Each scene shows the same named points in several views. A view is turned or mirrored, shifted and resized as a whole, has a little noise and may leave points out.

Scene 1
View 1
rokov: [90 96 -13 32 -127 50 -120 78 -56 -103 62 -65 -195 32 96 -138 45 123 -155 45 79 107 15 149 170 121 35 -24 127 -63 -12]
vefaz: [179 40 184 -58 15 -19 -9 -85 58 -56 115 -264 -217 79 123 -40 -87 3 -105 -30 166 137 238 -57 -122 132 157 -82 243 -30 155]
Reti: [238 50 -52 -35 -133 25 -217 30 -100 -164 91 19 -207 72 184 -130 -74 231 -189 92 5 128 -166 150 160 132 -52 27 59 -85 -34]
dokil: [140 87 92 16 -26 -29 -61 -44 26 -137 119 -181 -193 66 85 -73 -88 29 -128 -88 82 137 210 -26 -25 115 190 -90 94 -85 128]
niram: [114 88 -105 52 -142 132 -196 119 -115 -122 126 -29 -185 27 136 -148 68 176 -143 175 53 98 -117 203 242 131 -79 -17 178 -32 -106]
tok: [267 64 -95 -39 -152 13 -279 18 -137 -223 112 99 -205 75 192 -137 -123 283 -214 78 -73 138 -256 170 198 138 -73 31 -36 -120 -65]
gom: [130 85 24 34 -51 58 -92 23 -17 -111 135 -157 -186 43 108 -84 -12 55 -123 50 97 118 107 40 58 132 78 -82 195 -44 23]
tukat: [92 116 -135 70 -195 70 -199 167 -131 -147 13 91 -183 20 115 -200 109 224 -218 76 10 106 -181 283 354 132 -73 45 43 -98 -102]
Sunu: [124 141 4 89 -46 -69 -103 -23 -1 -220 78 -37 -188 45 47 -86 -114 74 -193 -168 -34 125 131 26 92 95 202 -81 -99 -142 108]
getag: [113 145 17 65 -108 -130 -108 5 0 -175 -30 48 -214 52 56 -140 -64 119 -234 -230 -21 138 72 102 131 98 174 -13 -146 -171 102]
fov: [80 176 -98 139 -141 -52 -170 84 -69 -234 14 108 -180 20 32 -156 7 142 -238 -150 -84 124 -5 165 268 78 124 -38 -174 -175 19]
Faz: [221 85 -74 4 -120 37 -243 22 -109 -221 141 26 -189 67 151 -102 -101 202 -187 69 -53 121 -142 120 166 116 -21 -14 11 -111 -30]
zisi: [130 70 -196 68 -147 225 -259 158 -170 -163 220 -29 -151 28 165 -133 93 218 -119 334 31 83 -190 233 304 137 -160 -31 255 -4 -191]
Puno: [195 100 -50 33 -86 23 -218 4 -83 -225 169 -25 -180 56 126 -88 -109 158 -169 36 -37 126 -28 72 125 101 46 -56 24 -104 -5]
dup: [81 116 -124 64 -180 79 -194 145 -130 -125 50 55 -189 0 101 -190 107 205 -204 91 21 95 -154 259 318 113 -61 23 66 -81 -102]
vuvil: [162 99 -102 59 -79 113 -207 42 -109 -223 226 -63 -168 43 124 -84 -74 137 -132 130 -16 103 -29 87 155 116 11 -92 106 -80 -47]
raz: [270 49 28 -92 -140 -66 -189 -11 -47 -132 16 60 -234 97 188 -146 -103 256 -224 -14 -4 154 -169 150 104 148 -33 79 -7 -109 12]
zepa: [80 145 -49 80 -148 -32 -125 79 -50 -161 -22 57 -193 25 60 -165 35 153 -233 -121 -13 116 -21 190 233 116 92 -7 -86 -145 14]
zok: [204 94 -124 7 -168 71 -271 71 -146 -217 117 75 -186 61 164 -145 -54 256 -208 135 -57 112 -221 199 247 120 -87 13 38 -98 -99]
volu: [8 137 -84 153 -76 121 -112 98 -54 -152 161 -127 -150 -9 41 -109 90 41 -124 68 63 72 120 110 199 88 80 -112 146 -59 -32]
View 2
getag: [-21 -143 93 -14 240 -39 14 65 -56 -59 182 27 -27 203 -13 32 107 114 35 -118 213 138 70 -215 -132 43 121 298 2 -53 13]
zepa: [-56 -153 114 -15 237 32 -85 4 -42 -41 176 -29 -38 151 66 -46 160 66 42 -142 148 43 29 -207 -96 18 94 273 5 -64 48]
tok: [-73 -214 181 185 217 -32 -78 149 11 -129 49 -166 -72 91 -69 25 166 94 6 -328 1 -174 -43 -75 58 -103 67 74 66 -42 97]
niram: [-186 -148 203 127 150 170 -131 -24 -13 -38 92 -144 20 -22 137 -152 168 42 66 -216 -95 -179 -111 -30 -23 -101 68 84 29 -108 73]
Puno: [-106 -125 140 164 140 66 55 96 -36 -99 108 -47 52 87 -41 -11 84 135 26 -181 0 -29 -50 -41 -67 -71 128 122 21 -58 43]
vuvil: [-151 -104 158 184 122 141 45 63 -27 -77 104 -68 88 22 33 -61 97 119 33 -165 -79 -75 -73 2 -51 -106 139 112 21 -66 52]
tukat: [-139 -170 192 97 212 77 -188 -29 -37 -57 133 -186 -61 52 191 -128 260 2 21 -278 -24 -200 -20 -153 49 -115 56 197 64 -61 127]
dup: [-156 -161 196 89 192 114 -174 -24 -30 -56 130 -176 -26 37 188 -127 245 26 25 -235 -20 -191 -37 -136 30 -98 58 165 54 -75 118]
raz: [-53 -241 143 57 221 -5 -116 151 11 -81 61 -135 -115 128 -99 40 120 97 79 -249 100 -87 -57 -113 -31 10 31 50 12 -95 15]
dokil: [-118 -90 67 12 124 165 108 49 -49 -14 141 92 109 102 -62 -21 -16 173 111 9 103 184 -75 -39 -249 84 133 156 -72 -121 -55]
Faz: [-114 -140 141 155 163 69 8 80 -34 -95 105 -74 30 74 -5 -26 99 128 30 -202 -4 -64 -34 -61 -34 -81 123 126 23 -59 58]
Reti: [-100 -216 171 129 185 44 -126 129 7 -81 46 -172 -81 64 -48 -4 139 82 73 -279 -19 -178 -89 -54 21 -47 42 28 25 -80 59]
gom: [-180 -105 122 49 112 223 21 16 -33 -18 123 7 88 35 34 -100 57 120 112 -33 16 40 -116 -8 -179 14 107 111 -58 -136 -18]
zok: [-119 -174 186 183 191 31 -94 87 -3 -100 80 -171 -36 46 29 -26 181 73 12 -307 -47 -208 -39 -58 53 -120 70 89 61 -53 100]
Sunu: [-68 -93 74 49 181 39 116 51 -58 -71 188 70 78 170 -28 15 51 159 23 -69 148 162 38 -146 -151 21 182 278 -9 -41 3]
rokov: [-159 -133 147 41 156 172 -79 -22 -36 -16 124 -59 15 50 101 -108 141 77 86 -112 19 -33 -73 -81 -103 -5 65 143 -11 -120 34]
View 3
Sunu: [-77 -228 -14 333 181 -173 41 164 -24 -192 16 -3 -97 -18 23 -30 -92 -85 -69 -75 55 -173 -111 -276 -17 0 98 34 -27 5 -8]
dup: [180 2 209 182 33 -12 46 44 -202 -138 -123 129 -52 141 -236 -246 197 -56 -95 -24 187 -127 -334 -251 -378 138 135 -17 74 -186 202]
raz: [20 18 132 251 -9 56 37 43 -162 -151 -76 188 12 47 -142 -212 3 -114 -146 -93 350 -219 -187 -199 -164 190 -43 70 -107 -98 -106]
fov: [85 -210 114 328 149 -171 135 94 -77 -294 -33 -14 -71 27 -77 -118 -18 12 -52 -47 115 -193 -279 -258 -166 29 180 -73 33 -91 100]
zepa: [96 -156 135 289 117 -127 113 80 -117 -240 -76 2 -66 23 -96 -117 -7 -20 -96 -80 173 -199 -255 -231 -174 66 137 -61 14 -141 74]
tukat: [211 -13 244 196 9 -3 92 30 -203 -182 -129 128 -43 145 -264 -268 179 -23 -94 -25 223 -125 -385 -243 -401 150 170 -22 70 -199 213]
volu: [31 -139 47 162 156 -182 -76 147 -117 57 -75 -4 -150 95 -72 -66 186 -114 -41 -16 -54 -48 -179 -282 -257 13 186 19 153 -122 257]
zok: [84 45 166 226 -24 61 23 54 -145 -148 -82 250 8 162 -264 -294 144 -51 -69 -8 227 -166 -323 -272 -343 177 94 125 -11 -42 77]
niram: [91 33 157 137 23 -10 -59 70 -194 33 -123 164 -83 160 -214 -227 246 -121 -86 -9 132 -73 -255 -270 -391 137 107 63 91 -144 201]
rokov: [32 -56 95 150 101 -106 -52 86 -173 20 -93 52 -100 53 -97 -104 131 -141 -110 -72 116 -107 -168 -227 -226 83 86 -4 63 -175 125]
zisi: [100 110 179 76 -29 69 -96 61 -207 76 -143 254 -66 262 -327 -339 360 -107 -44 49 88 -33 -336 -305 -521 167 142 141 142 -94 291]
Faz: [-20 -22 90 259 22 7 -2 98 -103 -140 -44 225 -9 128 -182 -227 90 -82 -67 -12 164 -166 -238 -286 -232 138 72 135 -27 19 20]
vefaz: [-221 -118 -88 138 161 -164 -227 157 -134 274 -20 9 -164 -85 138 111 23 -320 -169 -151 46 -83 137 -201 53 46 -87 85 -22 -98 -58]
gom: [-78 -92 16 148 121 -128 -152 144 -137 128 -44 52 -127 45 -29 -53 119 -203 -100 -70 17 -80 -50 -256 -152 49 46 76 68 -101 95]
getag: [4 -230 50 348 151 -155 124 106 -62 -281 -20 -33 -57 -46 1 -38 -142 -54 -99 -110 167 -214 -165 -227 -13 46 78 -59 -60 -77 -47]
Reti: [25 77 169 219 -45 94 -7 47 -166 -89 -82 252 10 118 -220 -260 118 -114 -124 -52 276 -162 -246 -237 -282 214 -3 141 -56 -76 -20]
tok: [25 67 161 287 -53 105 51 54 -116 -204 -53 284 45 148 -256 -310 82 -55 -100 -16 275 -200 -309 -278 -282 200 35 150 -76 21 -32]
Puno: [-73 -62 40 281 45 -29 -33 140 -62 -102 -9 175 -21 76 -114 -165 26 -97 -76 -38 129 -183 -177 -290 -144 99 45 150 -70 42 -35]
vuvil: [-54 -36 52 202 60 -43 -84 137 -79 6 -38 176 -61 140 -161 -181 156 -99 -44 4 41 -99 -185 -326 -246 93 107 159 44 20 106]
dokil: [-154 -181 -65 210 188 -189 -127 180 -70 79 14 9 -139 -43 84 48 -11 -209 -107 -105 21 -110 20 -246 8 16 18 53 -13 -43 -18]
View 4
tukat: [54 71 15 40 -140 -48 -95 -112 93 -5 154 99 -91 -91 -44 -10 56 -42 -14 15 56 -159 -85 -80 -80 -13 -46 -107 -230 10 -63]
vefaz: [-121 89 -103 -19 189 10 166 -168 113 86 -170 150 142 -65 -9 -205 -96 21 86 -165 42 62 -36 -55 -17 -42 -2 -88 12 -27 -44]
Faz: [37 12 15 57 -44 15 -18 -113 20 149 83 117 -20 -133 -18 -70 -17 -81 -12 -59 5 -113 -79 -9 -74 18 6 -140 -123 -9 -53]
dokil: [-91 37 -59 20 140 -7 118 -159 84 109 -72 148 85 -67 -8 -121 -87 19 91 -176 48 27 -59 -91 -49 -5 -8 -114 7 -62 -95]
zisi: [4 104 -71 34 -139 -25 -111 -78 15 64 80 111 -25 -19 0 -63 75 -64 -33 185 16 -191 -3 25 -14 -2 -4 -170 -245 102 -1]
volu: [-90 61 -98 21 14 -46 -10 -114 64 34 0 141 6 50 17 -17 5 46 106 1 76 -63 0 -115 -35 3 -42 -148 -84 -17 -104]
zepa: [25 20 34 47 -33 -53 -19 -144 103 34 114 115 -59 -106 -38 -2 -9 -3 38 -142 71 -79 -111 -149 -114 12 -50 -93 -109 -78 -123]
getag: [14 -15 45 48 48 -42 49 -165 108 81 82 126 -26 -142 -38 -20 -63 6 73 -264 67 -13 -132 -160 -126 8 -43 -79 -43 -128 -139]
Sunu: [-31 -29 6 54 84 -18 58 -149 60 127 41 140 11 -85 -9 -24 -73 11 88 -225 60 -5 -87 -129 -106 29 -32 -128 -8 -126 -150]
niram: [-1 91 -42 23 -76 -24 -56 -100 55 40 63 111 -19 -52 -21 -71 38 -40 -11 69 31 -132 -34 -28 -36 -24 -18 -129 -197 48 -28]
raz: [70 42 43 36 -28 8 18 -147 92 105 74 96 -15 -226 -71 -129 -31 -98 -52 -146 9 -85 -139 -15 -89 -24 -9 -70 -142 -14 -33]
fov: [42 -24 49 72 -39 -52 -35 -138 69 77 157 122 -84 -104 -24 51 -20 -6 63 -177 64 -85 -110 -165 -132 38 -50 -119 -93 -128 -156]
vuvil: [-21 22 -46 48 -17 4 -6 -103 8 145 42 139 10 -57 15 -64 -12 -50 31 0 19 -95 -28 -9 -41 25 13 -168 -106 1 -66]
rokov: [-36 89 -36 15 3 -34 7 -139 95 31 29 124 1 -64 -26 -77 8 3 41 -41 56 -83 -59 -83 -54 -21 -37 -106 -119 -11 -76]
dup: [38 71 -1 43 -125 -50 -93 -117 88 5 129 110 -70 -81 -44 -23 53 -38 -14 10 53 -152 -75 -72 -69 -12 -36 -105 -212 13 -68]
tok: [96 11 56 60 -96 11 -48 -110 15 154 130 105 -41 -199 -47 -78 -10 -119 -65 -64 -15 -146 -107 24 -97 18 17 -130 -177 1 -35]
Puno: [0 3 -9 51 2 6 6 -115 10 160 47 136 8 -97 1 -62 -42 -49 28 -79 19 -82 -64 -19 -67 24 5 -144 -84 -30 -73]
View 5
dokil: [7 16 -199 70 -88 64 -102 -25 -53 149 168 45 -11 -6 -48 122 271 65 177 -51 122 -127 82 -233 86 -4 151 3 -195 125 -13]
raz: [-117 -66 142 135 -73 -4 85 93 -58 61 194 79 -101 -4 32 10 -115 -15 123 -134 17 -51 -128 -115 21 -54 286 54 46 76 -115]
gom: [18 -39 -139 -16 -140 9 -46 -26 -60 146 241 113 10 -51 14 81 111 32 171 -14 143 -91 -12 -200 73 -3 20 19 -114 123 65]
zisi: [-56 -115 98 -230 -267 -167 205 11 -57 151 307 314 -8 7 155 -8 -329 -41 141 31 165 35 -190 -70 41 20 -172 48 149 45 115]
rokov: [21 -84 -7 18 -135 -80 43 -23 -74 105 227 78 -47 -73 87 45 -39 3 170 -3 117 -68 -12 -186 46 -17 24 81 -34 137 39]
volu: [90 -25 -70 -93 -191 -166 59 -94 -58 142 213 98 8 -55 91 110 44 23 213 81 175 -78 86 -209 72 2 -88 75 -96 138 103]
Faz: [-115 -15 102 -25 -158 -108 146 57 -33 119 192 182 -44 90 25 71 -84 2 141 -74 103 -14 -72 -105 68 -32 205 26 47 49 -74]
getag: [26 37 74 191 -69 -141 63 -18 -58 45 89 -100 -101 16 29 131 119 45 202 -55 57 -114 155 -231 48 -90 322 103 -104 161 -153]
vuvil: [-54 -4 -16 -114 -210 -105 112 4 -40 162 221 212 -9 71 31 95 -15 13 139 -5 150 -21 -29 -129 77 8 66 8 1 46 22]
tok: [-164 -36 210 -7 -144 -121 211 105 -24 87 182 188 -73 124 47 37 -196 -7 117 -105 66 3 -132 -73 34 -50 266 34 125 19 -114]
niram: [-23 -118 71 -92 -198 -125 125 -6 -67 122 264 192 -28 -33 122 6 -186 -14 154 13 133 -27 -107 -124 41 2 -62 68 78 99 77]
tukat: [9 -110 237 -19 -179 -252 225 -7 -81 49 207 77 -94 -53 196 17 -283 -32 182 28 96 -29 -64 -127 7 -48 12 140 117 130 4]
fov: [45 42 173 72 -138 -318 209 -50 -48 60 83 -65 -100 59 88 130 -8 15 217 16 91 -77 183 -202 41 -108 243 131 -24 156 -121]
zok: [-118 -44 175 -59 -185 -179 217 51 -34 101 220 202 -66 66 99 29 -231 -35 135 -51 88 0 -130 -76 48 -38 141 76 129 42 -37]
Reti: [-120 -76 143 14 -142 -45 135 108 -47 93 242 186 -76 27 53 -8 -207 -24 114 -94 66 -9 -179 -56 21 -30 176 54 99 47 -57]
Puno: [-68 16 3 -43 -155 -96 115 21 -29 145 176 165 -18 92 -2 100 10 26 150 -58 124 -42 2 -133 84 -19 189 25 -6 49 -47]
vefaz: [9 -33 -305 94 -67 231 -230 19 -83 172 243 84 13 -93 -90 84 317 70 132 -82 119 -144 -19 -228 84 22 98 -44 -253 123 51]
dup: [6 -113 182 -18 -180 -221 185 -9 -74 58 216 96 -80 -41 172 15 -247 -27 178 36 109 -29 -64 -142 15 -42 -14 121 104 121 16]
zepa: [47 -12 144 115 -117 -229 133 -28 -65 58 134 -41 -93 -21 100 81 -41 19 202 -3 77 -96 87 -202 36 -74 176 116 -15 174 -78]
View 6
Reti: [-45 -199 -90 11 -187 -73 -189 105 201 -66 -415 -132 316 184 -138 -164 -243 87 -103 23 -38 104 146 76 185 137 148 21 14 -209 -22]
tukat: [-44 -120 51 -112 -71 -241 -202 204 105 -5 -450 -331 287 129 -156 -305 -272 107 -43 92 -11 65 -21 19 -75 17 28 73 -120 -165 -59]
vefaz: [75 -36 -8 111 -372 127 53 -100 -97 -126 79 258 -80 52 178 81 99 4 -170 229 -12 -107 358 320 46 26 81 -107 -36 -221 110]
dokil: [-34 -131 33 70 -310 96 -1 -4 -96 -158 53 77 0 82 180 91 63 86 -88 210 62 -83 186 283 -19 27 53 -151 -101 -208 76]
raz: [-156 -300 -96 20 -236 -85 -188 264 137 -49 -439 -73 396 230 -71 -63 -156 111 -42 181 49 128 137 112 178 156 73 -27 -19 -256 -48]
tok: [-107 -273 -83 6 -147 -37 -225 184 214 -96 -427 -241 371 214 -158 -117 -265 160 -43 -17 11 116 62 54 201 163 167 -34 -13 -210 -45]
zok: [-57 -206 -21 -34 -105 -82 -200 123 193 -92 -423 -299 317 176 -166 -185 -308 144 -58 -24 -17 99 42 33 88 100 133 0 -41 -165 -42]
gom: [61 -46 39 29 -217 -2 -37 -46 -33 -118 -53 -19 8 77 49 -66 -81 63 -119 113 -27 -65 189 195 -28 -10 82 -57 -81 -174 63]
fov: [-238 -273 101 -84 -165 -106 -132 315 -42 -106 -256 -294 308 157 77 -15 -87 218 53 211 171 32 -123 131 -117 69 -33 -116 -222 -214 -50]
Sunu: [-163 -254 75 39 -263 52 -51 168 -100 -180 -42 -80 160 134 173 123 43 196 8 225 158 -33 17 229 -59 79 5 -192 -171 -221 12]
dup: [-25 -104 70 -92 -87 -197 -181 156 100 -4 -403 -286 243 115 -149 -302 -271 87 -70 76 -18 64 1 31 -77 9 44 59 -117 -178 -57]
niram: [64 -48 39 -59 -95 -122 -149 16 117 -51 -328 -250 153 95 -157 -277 -289 76 -122 -8 -82 12 97 55 -32 -2 112 60 -63 -151 13]
volu: [27 -11 140 -50 -108 -73 -21 -27 -68 -122 -62 -219 0 31 31 -156 -164 117 -75 62 -3 -79 31 146 -209 -69 38 -39 -172 -126 20]
zisi: [129 -4 22 -63 -12 -120 -180 -71 199 -77 -355 -372 125 84 -256 -378 -432 79 -149 -172 -150 20 78 -9 -20 -15 188 121 -37 -104 5]
vuvil: [15 -137 10 9 -133 26 -109 -24 90 -172 -150 -246 128 112 -61 -88 -218 166 -97 -54 -24 -10 83 105 26 52 156 -76 -80 -158 18]
zepa: [-153 -202 95 -61 -188 -141 -123 275 -27 -65 -280 -192 251 137 37 -95 -80 139 -18 234 114 29 -35 135 -88 37 -31 -69 -174 -231 -33]
Faz: [-57 -238 -36 6 -174 -8 -158 96 124 -129 -287 -207 275 185 -77 -66 -210 169 -57 11 13 54 79 107 107 112 131 -54 -45 -187 -17]
Puno: [-60 -218 3 30 -191 60 -121 60 78 -164 -178 -188 179 138 1 2 -151 174 -58 -2 26 21 85 145 71 102 137 -96 -73 -186 0]

In a view up to two points have been moved. Name them for each view, in the order of its rows, or write none.
view 1 => Reti
view 2 => zepa, Faz
view 3 => fov, Puno
view 4 => none
view 5 => none
view 6 => raz

Scene 2
View 1
pero: [-152 -33 -99 -164 -292 -55 -121 95 -229 137 -17 -200 193 284 -51 -230 227 47 116 -71 -63 81 -34 55 0 76 -37 -117 -65 164 77]
valig: [-139 -88 -82 -89 -149 -41 -75 39 -265 195 22 -168 87 269 -130 -311 179 118 139 -83 -125 128 60 52 64 143 -37 -95 38 169 77]
magos: [-4 -246 -648 -33 111 -249 381 68 -78 105 -200 79 -127 370 -147 -115 245 168 -63 -158 231 -115 -348 27 93 76 237 30 -202 173 -43]
rivo: [-126 -66 -97 -82 -88 -41 -101 9 27 72 30 -117 34 192 -17 -209 113 92 244 -31 -21 93 44 8 18 160 -64 -41 -66 113 35]
Venu: [-142 -34 -18 -182 -340 -28 -184 70 -237 137 72 -205 207 235 -46 -291 214 -11 145 -46 -138 142 15 49 -12 93 -87 -185 -44 133 108]
Tufad: [-117 -113 -261 -94 -101 -108 58 78 -217 144 -68 -118 51 318 -131 -226 229 135 67 -112 -3 48 -104 55 47 92 38 -55 -69 189 53]
Rafo: [-108 -62 -126 -208 -382 -103 -87 95 -231 128 18 -149 230 287 -29 -250 275 -72 79 -44 -55 68 -116 61 -25 57 -18 -181 -121 138 83]
kotef: [-109 -32 -202 -98 -52 -71 -64 51 108 40 -111 -90 46 241 41 -97 135 132 204 -78 117 -20 -51 19 -9 112 -5 18 -167 129 -12]
vipu: [-87 -29 -265 -98 -9 -73 -19 55 302 -27 -147 -20 12 203 106 -10 116 121 235 -76 250 -75 -102 -20 -48 103 18 70 -260 99 -74]
gon: [-230 88 32 -7 72 90 -301 49 73 53 -110 -218 31 215 36 -91 2 319 358 -117 36 29 252 -3 27 146 -128 114 -53 192 5]
famal: [-43 -9 38 -159 -219 3 -192 -40 460 -95 111 -31 59 10 203 -158 13 -122 426 78 81 110 56 -35 -112 234 -147 -116 -192 -32 -23]
luvak: [-130 -98 -311 10 128 -86 41 68 -31 89 -157 -83 -69 293 -92 -117 134 285 132 -139 109 -19 -30 22 68 113 76 81 -97 195 -16]
kige: [-256 35 -184 -73 -76 -46 -156 148 -375 180 -217 -257 167 426 -122 -133 229 328 75 -217 14 -33 24 53 73 -23 2 75 -44 313 55]
View 2
magos: [-82 -174 46 18 -149 80 -18 -147 24 67 35 -85 -14 169 -146 145 -111 211 118 -208 115 -283 184 -217 -322 -143 20 142 -43 259 164]
famal: [-47 81 256 -208 113 -34 -42 49 53 -170 -72 -138 28 72 18 9 -336 -36 -76 80 71 99 80 -58 125 -167 -6 -62 59 -190 -69]
valig: [-2 -122 -20 -164 120 -15 -15 105 39 -133 59 39 -48 6 4 -71 -32 156 61 -126 75 -169 22 66 -155 -90 -5 71 45 -78 -188]
rivo: [-19 -41 79 -117 86 -2 -11 38 57 -139 37 -22 -8 79 1 -34 -132 96 7 -35 90 -84 63 -38 -99 -92 11 5 44 -103 -122]
Rafo: [7 -131 42 -216 130 -12 -96 105 -53 -126 -65 -30 -56 -39 -16 55 -136 151 104 -180 -18 -126 -62 94 -107 -163 -61 124 41 15 -135]
kige: [34 -180 -68 30 66 33 -126 6 -80 -183 70 94 -31 89 65 4 31 229 121 -66 -54 -219 -78 24 -299 -31 28 -28 59 62 -181]
kotef: [-26 -53 83 -44 34 24 -67 -29 13 -149 23 -21 4 125 11 21 -145 112 25 4 46 -90 49 -80 -132 -99 30 -41 45 -21 -69]
vipu: [-59 -21 182 -2 -50 28 -81 -105 8 -102 -23 -104 38 167 7 95 -253 79 -9 34 24 -35 98 -170 -91 -137 42 -56 31 51 50]
View 3
magos: [-406 -267 -296 -348 -243 -38 143 -42 74 -159 149 -420 199 416 -157 30 -303 -246 -192 158 98 127 -74 145 487 75 -207 192 -50 210 -64]
valig: [-39 -123 -220 141 -34 -22 169 -42 262 -435 145 -62 180 -23 37 179 64 81 -55 16 -58 253 -92 116 -18 -295 -207 -305 156 144 99]
famal: [-20 -3 60 -277 12 -117 -374 58 -71 -221 -123 -7 -241 -218 -42 104 67 427 190 -373 -32 142 -29 -117 -31 -90 -145 -295 418 -90 98]
gon: [-122 146 60 -264 6 -105 -95 76 57 -445 148 157 19 -324 121 -339 -23 314 -141 61 -73 1 -84 31 -46 -332 -103 -417 328 21 -14]
Tufad: [-175 -130 -219 -46 -85 -34 165 -47 202 -374 174 -155 190 59 9 59 -39 -9 -146 111 -19 180 -103 122 127 -230 -204 -181 103 178 34]
Venu: [-33 -78 -210 181 26 -56 112 -105 138 -345 63 -76 151 -119 -80 333 227 164 21 -94 -35 305 -163 87 -130 -344 -189 -373 187 148 169]
vipu: [-308 12 -49 -478 -82 -121 -179 15 -135 -161 16 -172 -10 -26 -100 -135 -118 171 -83 -47 70 45 -124 20 211 -40 -119 -106 210 45 -42]
rivo: [-76 -77 -106 -90 -38 -30 -11 21 156 -369 63 -35 23 -80 32 46 16 166 -26 -85 -65 172 -51 11 35 -193 -185 -254 251 70 60]
luvak: [-255 -82 -163 -256 -142 -27 76 30 143 -360 190 -147 130 73 43 -164 -188 13 -200 152 -8 70 -58 114 232 -134 -177 -97 130 124 -56]
pero: [-115 -71 -219 99 -9 -72 122 -121 87 -324 90 -123 193 -80 -111 245 160 90 -37 -9 -9 255 -178 125 -51 -317 -176 -314 124 148 125]
Rafo: [-124 -102 -259 92 -9 -79 124 -162 43 -231 32 -208 183 -19 -192 374 208 88 2 -83 55 323 -205 118 -40 -255 -186 -277 127 166 176]
View 4
Tufad: [-1 -59 -182 -67 -18 -73 -35 30 90 -255 129 -63 140 90 156 23 67 -128 -99 -41 -71 -88 1 -226 8 -2 -296 -120 32 -105 43]
rivo: [62 163 -98 -23 -36 158 -100 -29 32 -117 90 66 56 155 19 -46 100 -169 -111 -194 50 25 34 -154 -123 20 -135 -47 18 -61 28]
famal: [133 323 68 -37 -44 421 -167 -34 58 155 -74 299 -178 250 -202 -179 27 -196 -161 -183 160 116 -20 -8 -189 -149 186 22 203 94 110]
kotef: [61 61 -65 -43 -93 233 -40 49 185 -114 52 41 54 170 49 0 -55 -68 -217 -52 -25 47 -75 -134 -86 -118 -217 -83 61 -24 43]
gon: [81 287 -22 116 -149 379 -89 68 86 -25 140 52 212 220 25 22 -7 -138 -193 -265 95 227 -34 -36 -315 49 -263 90 -188 -108 -219]
kige: [-53 -20 -112 73 -83 -76 -27 188 84 -176 267 -191 387 48 228 154 -33 -142 -64 -19 -77 -34 -62 -167 -126 28 -507 21 -122 -170 -174]
Venu: [2 236 -24 34 22 -92 -172 73 -119 63 135 10 128 64 1 -88 130 -335 77 -115 82 -109 50 -121 -159 35 -82 72 84 -102 3]
valig: [-6 118 -159 2 3 -101 -131 20 -84 -168 152 -29 175 72 87 -52 168 -250 9 -168 26 -82 72 -189 -120 100 -215 -10 -20 -149 -8]
pero: [-12 98 -64 7 3 -130 -117 92 -29 -36 164 -48 159 52 91 -30 59 -263 36 -19 -7 -145 5 -162 -70 -6 -199 10 89 -97 25]
vipu: [92 16 -45 -80 -132 378 -16 27 300 -115 -9 122 -50 233 30 11 -127 28 -327 -15 -47 136 -120 -106 -58 -214 -166 -132 113 66 86]
luvak: [43 -48 -203 -63 -93 202 10 -1 206 -334 79 0 116 171 154 71 1 4 -274 -142 -69 84 -38 -209 -50 -7 -376 -146 -71 -95 -2]

In a view up to two points have been moved. Name them for each view, in the order of its rows, or write none.
view 1 => none
view 2 => kotef
view 3 => gon, Tufad
view 4 => Venu
